Points, in no order, along strands that fork, close into loops and pass close to each other.
Points whose rows are less than 108 apart are linked; no others are. Some points are linked to none.
Labuv:  23 -22 -43 -34 -32 -19  48  43 -24  19   5  22  -4 -20  44 -48  12 -49  -4   2  36 -21  -9 -13 -12  12 -27   4
gid: -44  -9 -16 -25  25   1 -22 -22  32   4  -4 -40 -21  57 -43 -42  46  39 -60  -8  22 -26  22 -21  33  20 -12  42
Das:  23 -38 -15  41  -8 -24  38   7   4 -13  27  28  29  12  -7 -13  11  -7  35  33 -15 -19  18 -47 -31  34  36 -10
zeg:  -1 -63  32  42  -1  14 -35  -3  33  32 -49  -1 -20 -34 -13   8  -6 -44  -6  10 -34  75  27  15  -6  41  10  13
pid: -11   0 -23 -74  11 -32   7  -7 -28  16  -5 -31  -1  -3  31 -39  -5 -12  -2 -12  20 -26   4  -6   7 -18 -12  47
Mogo:  13 -29 -67   0  50   4 -16 -23   9  -5   0 -18  28   7   7  -5  40   8 -39 -11   7 -38  23 -15 -16  57  -8  50
pem:  14 -20  14  52  67  36 -16   3  60  -6  13  14   2  25  -6  23  30  21   5  34 -17  -2   0  31  17  21  46  10
Pefa:  28  -7 -22  -2 -13  21   6   4   4 -29  -6  15  45  16  28  -3  25   9 -12 -25  22   2   3 -31 -37 -11 -28  21
Fam:  68  21  34 -13 -11  -5 -57  15  45   2  18   6 -12  36  15  26  22  19 -17  20  16   5  -2 -13 -19   6  18  38
meto:  11 -21  50  18  41  34  -7 -10  39 -21  23   9 -19  10 -39  25   0  27  16  42 -24  22 -15  32  14  37  56  -2
pep:   1  61  -6 -18 -15   0 -24 -25 -23 -27  18  14  27  53 -23  15   6  45   1   5  10 -25 -18  15 -14 -35   4 -10
ramul:  -9   1  18  42 -16  17  18  28  19  -2  16  11  -2  -5   6   8  12  -4  15  24  28 -18   0  -7  13 -50  12 -44
Bise:  -3  13 -22  58  -2   9   5  -9 -26 -39  -1  34  53   5 -12  23 -18 -12  23   6 -17 -11  -1 -13 -38   1  -2 -40
teg: -64  -6  15 -18   7  29  38 -22  -1  -7   6 -31  -1 -36   2  26 -38   3  15 -26   6   6  -2  10  14 -29   0  -4
nipo:  -9  29  -6 -16  15 -37 -16 -37 -42  -3  -8   7  41  11  -6  -5 -37 -11  37  -7 -49  11  17  20 -28   7  18   1
fuzu: -23  -5  48  31   2  57   1  20  19 -13  18   3  -6  11 -28  14   9  42  12  10  31 -12 -14  10   8 -42   4 -61
zasi:  41 -21  21  27  37  -6 -24  50  54  23 -21   7  12  -3  28 -33  30 -19  24  32 -11  27  14  34   2  18  18  16
zemib:  22  29 -42 -14  -6 -18  26   9 -19 -18  -3 -18  12 -44  62  26 -23 -23 -31 -20   7  -5 -13  29  -2   7 -16  51
puni:  -4  26   4 -48   7 -45   4  12 -27  -2  16 -35  -9  40  -5 -63 -13  32  36  -1 -15  -5   6  14  -2  -8  32  13
Lamam:  42   3 -27  38 -56 -13  39  27 -15 -31 -18  49  33 -41  58  15   9 -36   7  41   0 -36  10  13 -23 -29  10   8
lafo: -45   1  42 -49  -9  55 -17 -45   4   3   2  20 -18 -22 -21  55 -11  46 -25  -8   9   9   3  14  24 -40 -18 -31
leba:  11 -15  64 -22 -16  38  -1 -26  -6 -48   0  10 -14 -11 -42  51 -36  24   8   4 -13  38 -12  12 -23  28   7   1
kavet: -26  15  18  21   7  -2 -24 -40 -26   1 -31  32  44 -16 -23  24 -36 -26  52  -4 -47  23  21  23 -39 -12   5 -28
kor: -12 -61  -9  28  28  28 -33 -39  17  12  14 -11  20  20 -23  19  11   3 -25 -34   4  -6  15 -64 -24  28 -19 -11
Soke:  -5  33 -13 -53 -10   6 -27 -47  -5 -23  -9   9  30  32   9   2  -5  39 -38 -28 -26  41  19   9 -14  20  -4  43
Zadof:   4 -13  11  55 -65  11  63  30  18 -20   2  34  17   0  18 -14   5   7  25  41   5 -21   3  -5   1 -38  44 -29
bilik:  17  -8  62   7  45  -1 -22 -12  26  24   9  30  -7  26 -57  14   4 -14  71  34 -51  24  -6   2 -19 -26  45  -2
Muf:  47 -59   1  33  11   8  26  61  46 -15 -18  24  12 -17  36 -45  36 -28  32  57 -12  22  13  13  -5   6  27  18
vusuf:  25   8  -8 -32 -60 -25  52  42  -3  17  12  22   5   9  44 -31  14  -1  30  19  35 -28   2 -11 -25 -57   4  -7
rel: -54 -19 -10  23  19  44  -7  -6  19   7 -11 -22  17  16 -19 -23  12  43 -18 -41  17  15  22  22  22  -2 -20 -37
Nuze:  26  24 -26 -40  -8 -30 -23  13   7  35  12 -10  -4  14  16 -15  48  -6 -49  -3  46 -44 -25 -35  17 -24 -33  35
voko: -40  30  22 -66 -21  31 -14 -62 -28  10  -1  17  -1  -5 -18  25 -16  42 -38 -32 -13  27 -17  -3  22 -27 -31 -19
mibi: -45 -14 -29  62  31  28 -12 -23 -23  11  -5  16   3 -21 -38  28 -20  13 -24  -8 -16 -16   3  46  15  45  -6 -67
kipo:  21  55 -49 -36 -26  -8  49  23  32 -12  -8 -23 -12  25   7 -32  62  39 -35  -8  59  -2 -29 -15  24  -1 -38  41
sul:  -2   5  50  -5  26  20 -19 -35   6 -16 -15  43   2  14 -63  32 -14  17  70  29 -53  37   8  20 -31  12  43   2
Buti:   5 -20  29  31 -57  40  63  16  14 -48  24  15  -9 -12  18  31   2  -5  -7  10  25  16 -14 -50   6 -21   7  -3
pil:  21  34 -48  30 -11 -17 -16 -14 -53 -21  21  18  32  47 -18   2  -9  22 -15 -29 -14 -12 -20 -26 -33  50 -20 -12
Seg: -20  -4  20 -28  25  11  11  19  37  15  -5 -25   2 -28  42  -8  -3  -8  19  -6  12  17  19  44  22 -45  10  14
Pab:  -6 -11 -48 -30  25  -4  52  56  13  -5 -14 -36 -15 -26  47 -56   1  -9  11  -3  37   5  12  50  14   5 -13  21
gapim: -12  28 -15   7   0  10 -46 -33 -18   4 -19  41  14   3   3  32 -17  18 -27 -20 -31  22  19  43 -17  23 -12 -22
Felip:  10 -18 -46  27  25  26  -8  -7  35 -19  16 -26 -12  22  -7  14  31  33 -47 -22  20 -22   9 -32  11  65  -4  35
kib:   1  26 -33  -3 -30  20  59   0  12 -44   9  -7 -13  30 -11   7   7  46  -9 -11  39 -10 -27 -43  11   6 -22   5
Kip: -30 -11 -24  -9   1 -26  -6 -48 -44  31  -4 -12   6  -3 -19   5 -16 -29 -19 -43   3 -44 -15 -69  -7   0 -52 -11
lep: -14   1  -7 -20 -34 -24  68  -7 -43 -49  22 -14   9  -6  -9   1 -58  -6  47  -6 -20  21  -6 -37 -35  -4  19  -4
ket:  22 -30  53  40 -36  32 -53  11  11  40 -48   9 -55 -14 -33  26 -11 -25 -20  11 -20  72  14  14   2  42  -6  -7
lutus: -17 -11  23  -5  10 -59  13  12 -28  15  36 -45 -72 -25 -53  -2 -28 -33  16  21 -18   4 -29  15  42  34  30 -25
Laf:  44  14 -10 -10   2 -16 -10  28  11 -16  22 -18   0  49  13 -31  16  41 -18  -6   4   9   6   6  -6  40  14  32
Femob:  21  16  33   8 -23   5  -7 -21 -21 -46  18  25  -9 -18 -24  71 -39  -1   9  31  -9   2 -38  12 -25  17  16  -4
gomis:  24  -5  17 -36 -29  -7  28  36   1  -3  -8   5  22 -10  45 -20   4 -19  27  -1  27  10  -1 -13 -21 -68 -20   8
fip: -25  -9 -38 -67  33 -15  36  15  18  -1  -9 -52 -32 -19  33 -48  -7  -9  10  -5  27 -24  12  20  27   4  -7  54
Lagig:  -9 -34 -34 -65  27 -21  24   1 -31  11  11 -22  16 -32  25 -38 -20 -59  35  -1   7 -25   2 -20 -24 -17 -16  21
Nuvem:  43  -3  43  82   2  21 -63  29  29   4  -9  36 -13  11 -14  14  24 -13   6  37 -12  12  -4  21  -5  31  19 -25
kad:  32  21 -53 -56 -19 -31  39  29 -29  18 -13  -8  -6 -25  50 -30   1 -32 -28 -22  37  -2 -36 -11   7  12 -51  31
tugu:  21  10  38  16 -62  46 -10   9   2   6 -59  29  27   1  19  -6   9 -10   0 -39  18  49 -18 -54 -17 -55 -60  -6
givi:  23  25  68  18 -60  39 -28  46  15  25 -42   8 -36  -3   6  -2  -5  -9 -21 -25  19  63 -29   8  20 -27 -41 -10
Kopug: -31 -20 -27  58  27   5  15  24  11  15 -19  -9  22 -48  21  -3  -1 -28  -5  -7   6 -14   8  37  24  -6  -9 -29
Kuv:   8  41   6  18 -10  30 -45 -26  -7 -33  -9  29  51  50 -19  13   7  48  10 -11   3  10   5  17 -43 -11  -9 -21
Ziz:  67 -15  27  10  20 -18 -50  33  45  23   2   9  -3   3  32   3  31 -26   2  34   8   7   8  -7 -14  19  14  35
Tage: -32  24   5 -30  -3  31  22  -7  16 -30  -6  -9  37  30   3  -3   2  52  37 -11  22  10   5   3 -20 -87  10  -8
Vize:  40  15  58   4 -36 -32 -32  24 -43   2  15  19 -42   3 -50  15 -28 -16   1   0 -19  33 -36   8 -23  45  -5 -37
lemok:   9   5   3  19  53  34   1  13  62 -11  25 -19 -17  42  -7  -5  33  59  13  38  12 -18  -4  22  24   9  52   8
Sem: -23   7 -42 -26   5 -60  15   5 -36  29 -19 -37 -41 -19  11 -39 -23 -26 -28 -38   7 -25 -13  -5  30  34 -48  16
miz:  -9  -5 -65  76  12 -11  34   4 -15 -16  -8  30  38 -20  -2  15   7 -23  16  16  -1 -49  12 -12 -10  16   0 -38
koma:  -9   3   4 -12  11  50  -4 -26  13 -29  19  -7 -25  28 -23  36   3  76 -37   0  23 -17  -5  18  27  36   4   6
koduz: -61 -24   9  25  39   1   0   0  11  60 -17 -16  21 -52   1  -7  -2 -32  21 -11  -9  -7  17  41  31 -47 -16 -50
zuvi: -38  32 -57   0  11 -17 -36 -14   0  25 -19  -8  21  15 -19 -22  41  14 -45 -10  21 -53  18  24  15 -17 -31  16
falod:  -4  12 -33   0   3  29  21 -14  17 -35  14 -26 -45  31 -24  16   7  48 -41 -20  28 -16 -26 -21  25  57 -16  24
Pimo:  15  -6 -51 -20  21  18 -27 -30  13 -13  -7   5  61   7  21  11  36   9 -28 -14  18 -20  22 -12 -42   1 -19  52
Paba:   3   6  31  -1  29  34 -22 -12  37 -15  32 -12 -15  50 -38   9  21  69  20  43  15 -34 -14   0   4 -17  45 -15
Bab:   7   2   4 -16  51 -52 -15 -38 -33   0   7  12  26  32  -7 -30 -23  -5  37  12 -67   4  15   5 -17  35  52  33
Gariv: -44  -5 -31  76  41 -10 -21 -15 -15  20   7  14   1 -14 -47  23  -9 -18   7  11 -16 -51  -6   2  16  27  -1 -61
zuvo:   8   6  32  11  -8  28 -61 -27  16  19 -12  37   1   7 -10  43   0  14 -15  -4  -3  11  13   5 -16   2   0 -19
rol:  11  63 -70 -38 -12 -32  18   8 -29  22 -28 -14  14  -9  29 -31  26   1 -41 -34  29 -22 -35  20  19  -4 -54  27
Nad:  14 -58  29 -12  30 -28  18  28  30  43  27   2 -11 -17  -4 -15  28 -43  52  41   4 -26   2 -46  -3 -34  23 -12
Rora: -18  43 -71  -5 -36 -36  68 -13 -15 -46  -4  18   0  27  -2 -18 -15  36  38  18   4 -69   8 -27 -35 -18  14   1
detu: -17  18 -33   3  23 -28  -8 -21 -21  -4  14 -11  11  27  -7 -10  -3   3  18   6  -8 -55  11 -18  -5   5  11   8
raba:  11 -26 -36  14  42 -56 -27 -17 -20  20  11 -17 -20   5  -8 -18  -1 -31 -15   7  -5 -67   9 -41   8  73   3  30
tugon:  30 -16  11  96  -1  16 -42  32   5  10   8  26   4   6 -12  17  21 -18 -21  21  -5 -17  -9 -17  -7  19  -3 -59
puza:   5 -20  57   8   6  50 -35 -24  40 -20  22  15  -1  13 -22  55   5  17   7   8  16  -2  -2 -29 -20 -16   8  -8
Dof:   1  -5  14  -4   8 -78  -1  31 -32  50  28 -27 -44 -13 -24 -25 -10 -51  28  15 -15 -23 -15 -15  21  -1  11 -31
tuguz:  12  -4  51  -7  12  28   6  -1  42 -13  29   2  -6  41 -25   5  13  41  56  38  -4  -4  -3 -28 -34 -49  51 -19
Mima:  64  10   6  33  -7   7 -20  30  30 -32  23  14   6  47  14   8  18  33   4  22   7   5   6  -9 -24  31  32  15
dodi:  13  25 -25  18 -28  15  26 -20 -20  -5 -13   1  17   4   0   8 -11   8 -38 -48   8  27 -53 -50  -1  22 -51 -20
lus: -12  41 -14 -44 -10 -46  14  25  -7   1   7 -40 -42  54 -13 -69   1  38  -2 -11  19  -9  -8  11  33   2 -12  21
Rofo:  28 -12   2  93 -14  50 -24  36  31 -15  -5  36  26  11  16   6  49   6 -15  15  13 -23  12 -15  -2 -14 -10 -31
nani:  26  14  26 -17  -9 -49 -10  12 -12  13  16  -7 -10 -21  16  19 -16 -45  20  10 -11   2  -7  -4 -11 -19  14   9
Pabu:   5   5  20 -45   5   9 -30  -1  44  25 -40  -3   8 -18  51  12  10 -15   2  -3   8  26  40  41  -2 -34   0  35
Zel:  49  -7 -16 -40 -33 -23  57  12  -6 -47  17   5  17  -8  49   6 -20 -16  16  14   5  14   3 -30 -45   3  15  56
zazez:  14  -1  16 -18 -57  27  37  19 -18 -20 -46  25  41 -22  47  -5  -8 -36  14 -30  16  37  -8 -35 -27 -60 -52  14
ritu: -15  -6  27  27  40  32 -18  -2  45  12 -47  31  37 -21  12  17  10 -21  45  25 -17  32  28  37   0 -38  27  13
meko:  43   8  13 -61  -8   4 -26  15  34  20 -15 -10  -4 -24  68  23  12 -30 -12   4  31  -2   2  23  -8 -48 -12  53
bedas:  42 -23 -29 -46  27  -1   1  34   6   1  -6 -12   9 -23  62 -31   5 -42   5  11  11   7   9  27 -28  19  -3  44
bibun: -40  19 -37 -19  -5  30  43 -49 -25 -25  -8 -25  16   9 -13   6 -25  29 -29 -54   3  20 -37 -39  10  31 -45  12
Feg:  22   1 -16   7 -46 -32  70  15 -19 -50  12  15  27 -11  31  -8 -28 -13  31  20 -14   9   3  -6 -30   3  27   7
tela:  -1  23  26  -8  19  11 -59 -46 -13 -18  -3  40  33  56 -46   7   1  50  23  11 -33   4  15  21 -34  24  13 -25
moso:  48  -2 -13 -63   7 -16  -3  38  18  20  17 -14 -16  -7  64 -16  24 -28  -7  23  34 -18  -4   8  -1 -15  -1  53
zati:  38 -52  10  11 -45  22  23  52  12 -27 -27  33  22 -29  41 -44  24 -49  23  35  -7  17  19  -3 -18  -3   2  21
vezip:   4   0   2 -26  39 -49  32   0 -15   0  16 -32  -5  14 -11 -42 -26  -1  49  15 -44   3   3   6   0  19  50  32
sek:  12 -42  20  29  30  22   1 -10  29 -32  31 -13 -22  -2 -21  33  -9   5 -11  22  -7  17 -12  -8   4  65  36  11
kazek: -17  12 -44 -31  24 -63 -11 -19 -42  29 -13 -21 -43  -1  23 -33 -17  -9 -50 -15 -18 -20  16  18  43  63   2  38
gilam:  -1 -53  32  47  11  34 -18   4  44   4 -45   7  10 -43   3  26   2 -48  19  22 -15  44  16   3  -6  -4  13  22
fuba:   3 -25 -21  20  14  24  43  67  38  -5 -24 -27  -5 -52  59 -17  16 -15 -21   6  31   7   7  49  32  -4  -1  17
mon: -43 -36  36  11  20  -8  17  23  19  42  -2 -35 -17 -53  -5 -11  -8 -36  12 -18 -10  31   7  29  35 -23   2 -40
gog:  10 -32 -49 -54  55 -10  13  16 -18  11  -8 -14  20 -17  33 -63  -8 -54  32  15  -6  -6  12  29 -14  19   8  24
Vuzik:  -2  20 -38   4 -40 -44  76  19 -10 -15  12  17  -4  -4   9 -10 -20   4  45  26  -1 -43   7 -13 -22 -11  32  -6
Fubo:  29 -40 -13  32 -81  10  61  28  -4 -31 -16  43  26 -42  51 -35  17 -48  14  42  -8 -20  15  27  -4 -21  22  14
penol: -26  -6   9  13  -1   9 -30 -32 -37   7 -26  24  10 -21 -28  18 -43 -11   2 -25 -48  51  22  19 -28  35 -15 -36
Gomi:  27  14  39  -1 -38 -34  15  19  10 -14  19  -3 -32 -31   4  40 -18 -44  32  50  -6  21 -25   8  -6 -38  38  -3
Subez:  -7 -59 -55  52  33   2  80  49  38 -16 -10   4  -5 -41  21 -35  32 -27  18  43   9 -18  21  15  21  35  15   4
kalir:  10 -30  33  35 -83  31  62  24  12 -58  -2  24  15  -9  23 -11   1  -1  29  24  -9  24  11 -19 -12 -24  22   2
fasa:  26 -41 -21  -6  13   6  13  -4  12   3  -3 -27 -18 -33  39  30 -23 -24 -56 -25   0  27  -7 -11   0  57 -15  60
bemi:   9  41 -19 -21  -8 -15  -9 -27 -12 -20  24  -6   2  35   4  23  -5  20  -4   9  12 -43 -10 -25  -7 -24  11  34
birik:  25 -21  40  -1  19  -7 -31  12  13  12 -16   6  32  31 -22 -34  13   0  59  -8 -15  31  27 -21 -50  -7   7  -4
gib:   0 -35  32 -10  -5 -47   8  10 -22  13  18 -45 -57 -35 -27  -9 -28 -36  -9 -19 -39  61 -18  24  28  54  13 -12
Zilop: -21   6 -27 -48  13   5 -50 -47  -1  14  -9   7  11  10  12   4  18  37 -63  -8 -36  23  45   3  18  11  -1  25
Puna:  26 -28  66  79 -14  28 -25  52  38  -6 -11  16 -25  -6 -27  -5  23 -20  29  50 -10  31 -10  11  18  -9  24 -35
sif: -45   6  -1  30  29   1 -31 -22 -14  43   3   9  12 -25 -18  24 -12 -22  17  -4 -10 -31   6  22  13 -27  -3 -65
zalu:  -1  35  50   7 -47  40  -9   9  -3  24 -40  16   2  -3   4  -5   1   2  -8 -48  19  51 -38   1   6 -58 -62 -39
buzo:   0  -6  13  58  23  15 -25 -32 -14 -27 -18  43  51  12 -42  25 -22 -22  54  16 -44  15   4 -12 -51   7   9 -27
nin: -28 -16 -48 -23  23 -16 -21 -68 -36  22 -12 -16  15  15 -16 -13   8  -7 -52 -39   8 -37   1 -56  -5  30 -42  38
sel:  13  15  29  23  -1 -17 -32  20 -18  16  20  -1 -30 -10 -16  22 -20 -11 -13   2 -12   9 -24  37  11  30  11 -34
neke: -26   6 -16 -12  29 -26 -39   0   7  43   4 -25   4  30  -6 -47  32  21 -15  -6   5 -22  23  19  25   1   3  -2
Minip: -36   3  21 -48 -12 -19 -34 -10 -15  68   2 -23 -27  10 -18 -28  13   8 -34 -47   3   9   3  -1  38 -28 -23 -23
dob: -24 -28  28  39  27  64 -27  -3  23  -6   7   9   9  22 -39   8  20  54  -5  -8   9   7   5  24   6   8  -5 -57
robit: -48  10  18 -59   2   2 -28 -65 -73   4   5  26 -25 -13 -34  20 -27  33 -31 -10 -33  -3   9  -7  23  -7  -8 -34
punu: -36  65 -80   0   4 -15  43 -15  -3 -41 -16  -5  17  12   1   1   3  30  22  14  26 -62  20  11 -15 -52  -3   7
suz:  28  27  50 -16 -20  10  -7 -11  20 -35  14   7 -23 -26   3  79 -31 -14  15  43   0  10 -23  19  -9 -16  36  28
lod:  24  36  -9  19 -25   4 -32   8  -3  15  15  10  16  45 -19  -6  29  29 -37 -27  19  -6 -33 -21  -7   1 -33 -24
nivi:  -5 -19  56  -1  26 -16   8  16  27  41  30  -8 -11  -6 -35   1  13 -26  64  29  -8 -15  -3 -32  10 -72  29 -36
Rusu:  10   1  55  15 -28  34 -23  59  41  28 -49  -7 -19 -15  37 -23  14  -7  -6 -12  19  53  17  39  22 -41 -21   9
veka: -18 -12  43 -16  42 -10 -16 -40   3  31  13  10  10   0 -39   9  -4 -28  61   8 -39 -10   6 -14 -14 -52  26 -21
zuzeg:  36 -20  41  48 -52  11 -48  32 -16  14 -45   8 -26 -15 -21   7 -15 -46  -3   1 -12  60  -8 -22 -17  26 -20   9
dag: -56  21 -50 -36   3   2   5 -80 -38 -18 -13 -15  11  17 -20   0  -7  26 -49 -42  -4 -11   5 -30  14  23 -30  38
ged:  25 -48  -3 -32 -48  -6  65  38  -3  20  13  22   7  12  31 -69  23 -28  32  16  31 -18  15 -20 -28  -5   4  -8
faru: -32  19 -31 -22   4 -32  22  25 -17  41 -10 -36 -25 -27  28 -28 -22  -6 -25 -36  11   4   1  53  48   7 -23   3
Rab:  49  -3  42  37 -50 -30 -32  41 -18  17  12  18 -33 -11 -12  18 -14 -51  -8  -2  -9  40 -30 -25 -19  18 -14 -25
palu: -30  25  25 -57  -7 -30  -2  13 -11  34  13 -46 -46  25 -14 -48   1  13  -3 -25  22  -8  -6   8  47 -35  -7   2
Bevok:  16  41 -17   1 -24  -9  -8 -35 -58  -5   3  13  14  21 -12   9 -36  17 -31 -47 -20  24 -42 -14 -11  47 -32 -12
gel: -11  21 -14  18  22 -37 -22  14  -9  41   4 -10 -20 -17  10   4 -17  -8 -16   4 -18  -9   4  66  46  28  26 -26
sibi: -32   4  21 -15  20 -25 -48 -47 -29  50   9   0  15 -10 -15  19 -11 -31  22  -5 -17 -39  16 -14   1 -57   5 -27
gaf: -33  -7 -16  17  47 -33 -33 -56 -27  12   8  -4 -17  25 -29   3  -1 -10 -11   5 -11 -66   8 -43  16  34  14   9
Vuke: -14  34 -24 -21 -11  -4   1  14  29   4  12 -16 -18  33  -8 -18  44  25 -26   0  51 -31 -13 -14  22 -30 -23  18
lati:  -9   0  27 -48 -21 -41  31  -8 -41 -28   7 -31   7 -15 -14  -5 -55 -30  45 -28 -42  50  -5 -11 -27  -2   6  14
dagub:  13   3 -17 -16  29 -11 -17  34  28   8   2 -25  19  38  12 -56  35  35  -3   0  15   2  25  33   1   0   9  14
Gizot:   6 -10  62  57 -39  14   3  62  29   2  12  14 -30 -21  -5   2  21 -23  20  41   8   8 -14  17  28 -51  20 -62
Pevib:   2   9  12  -7   3  25  23  20  48 -28   8  -8  13  24  19  -9  22  41  41  26   9  -2   5  -6 -21 -61  38  -4
Bor:  -2  -7  62 -47  16  38   0 -42 -12 -32   3  21 -18  -7 -54  30 -24  47  36  16 -42  26  16  28  -9   9  33 -16
repi:  23  26  -6  10  10  -6 -43 -36 -45 -24  28  23  21  44 -43  14 -16  42  -9   3 -17 -28 -11   3 -22  53   7 -18
vuv: -14 -44 -45  79  45  15  31  28  34  -6 -18  -8  13 -63  23  10  22 -35 -15  27  -3 -10   5  31  24  25  12   1
Sevo: -54  -3  17 -20 -14  32  45 -11 -12  -7  14 -30 -19  -9 -24  20 -27  11  11 -45  31   9 -24 -31  22 -34 -34 -32
sisud:  60  12   5 -18 -28 -27  -3  20   3  -9   8  16   6 -17  47  33   0 -37  -4  14   7   5  -4 -26 -29   2   0  44
mak: -49  11  -3 -16 -11  32  37 -12   5 -16  -2 -19  33  14 -14  -8   3  34  15 -37  37   0 -14 -32   7 -68 -38 -17
kom: -19  36 -41 -19  -4   1  30 -19 -23 -17  -5 -19  -5 -38  39  36 -41   9 -38 -32 -10  24  -3  53  28  31   4  31
mena: -49  43 -33 -42  -7 -11  23 -22 -38   9  -4 -17 -44 -36  15   8 -40  21 -32 -21 -12  12  -2  52  59  13 -11   2
pev:  -7 -26  -3  10 -11 -18  44  30   0  -5  18 -27 -13 -22   2  -8 -12 -16  13  -5  12   8  -9 -19  11  10   0 -11
Vagab: -38 -34 -11   3  39  31  57  17  42 -11 -20 -39  11 -59  43   2  -9 -10  15   8  17  11  18  41  32 -27  13  21
tomut:  49  25  -8 -44 -19 -43   0  27  -7  30  12 -20 -18   0  45 -11   5 -15 -34 -19  30   0 -32 -17  14  -5 -28  36
vemak:  -9 -15  25   2 -24  53  57  13  14 -59  28 -19 -25  12 -22  13 -11  45  -1  -2  29  17 -23 -41   4   3   1  -7
Lef:   2 -68  15  45  18  49 -11 -13  28  -7  16 -17 -13   6 -26  23   0  13 -44 -21  -2  18  -2 -37 -13  72  -5 -17
baz: -18  18  23 -27 -16 -21 -44 -50 -85  30  15  18 -11  23 -53  -1 -25  16 -24 -36 -31 -11 -12 -12  -3   9 -22 -46
buko: -17  38 -55  -6  21 -35 -27  -9 -29  30  -5  -2 -25   2  17 -15  -5  25 -48 -11 -19 -13  24  61  50  45  10   1
mok:  28  12 -22  51 -33  22   2  20  14 -23   1  39  50  30  24  -2  52  22 -18   2  33 -22  14 -19 -25 -35  -8 -15
Rotol: -55  72 -61  -3  -1  -8  12 -17  -7 -20 -18  -2  20  29 -26 -13  19  33 -17 -16  30 -48   5  26  11 -46 -28   4
ras:   0 -38  25  18  33  22 -37 -33  29  14  30  -5   0   1 -20  48  10 -18  -6   1   2 -30   1 -53  -6   5  11  -3
Rad:  -4 -22  39 -18   0 -47   9   7 -20   4   0 -28 -18 -24 -33 -15 -28 -46  34 -16 -53  59   1  11 -10  25  20   5
Voti: -30  15   8 -34  -2 -37 -27 -58 -71  36   7  -9 -22  27 -38 -15 -15  -4 -32 -38  -2 -23 -23 -61  11   1 -28  -6
bet: -11   0  23 -12  -6   4 -42 -21   5  41  11   0 -11   1  -3  17   3  10 -26 -28  -1   8   5   3  11 -18 -23 -28
gipo:  24  34 -46  35 -23 -15  17  19 -21 -14 -15  23  29 -39  48  30  -6 -33 -21  -5  13 -20  -4  17 -13 -15 -19  10
rivag: -40   2 -19 -19  25  27 -17 -52  -7  -7   9   1 -38 -11  -9  36 -12  43 -54   0 -10 -11  20   9  46  39  11   3
mev: -25  -1 -43 -12  26   9 -46 -41 -21  26  -2  14 -28 -18   3  21  -8  30 -80   2 -46  10  45  -2  35  32 -12 -25

A piece is all that can be reached along the links. How many separate loops has the piece of each point below (a circle has one, a figure eight two, a Y none), and how many tips (points with one link)?
Rofo => loops 1, tips 2
lep => loops 0, tips 6
Lef => loops 1, tips 2
Voti => loops 0, tips 2
givi => loops 1, tips 3

A tip is a point with one link. Name the tips that can be reached along the links from each point below, in the order of the rows.
fuba => kipo, rol, Rusu
lemok => teg, miz
Voti => lafo, raba
Pefa => Soke, rel

A fork is a point with three links, a tip a point with one. Leave the first point through the second and follow the links. Name the first fork or tip that comes.
Muf / zati => ritu
Seg / Vagab => moso
Bevok / dodi => lafo
meto / pem => teg
mak / Tage => zuvo
bibun / dodi => raba
Rusu / givi => kad
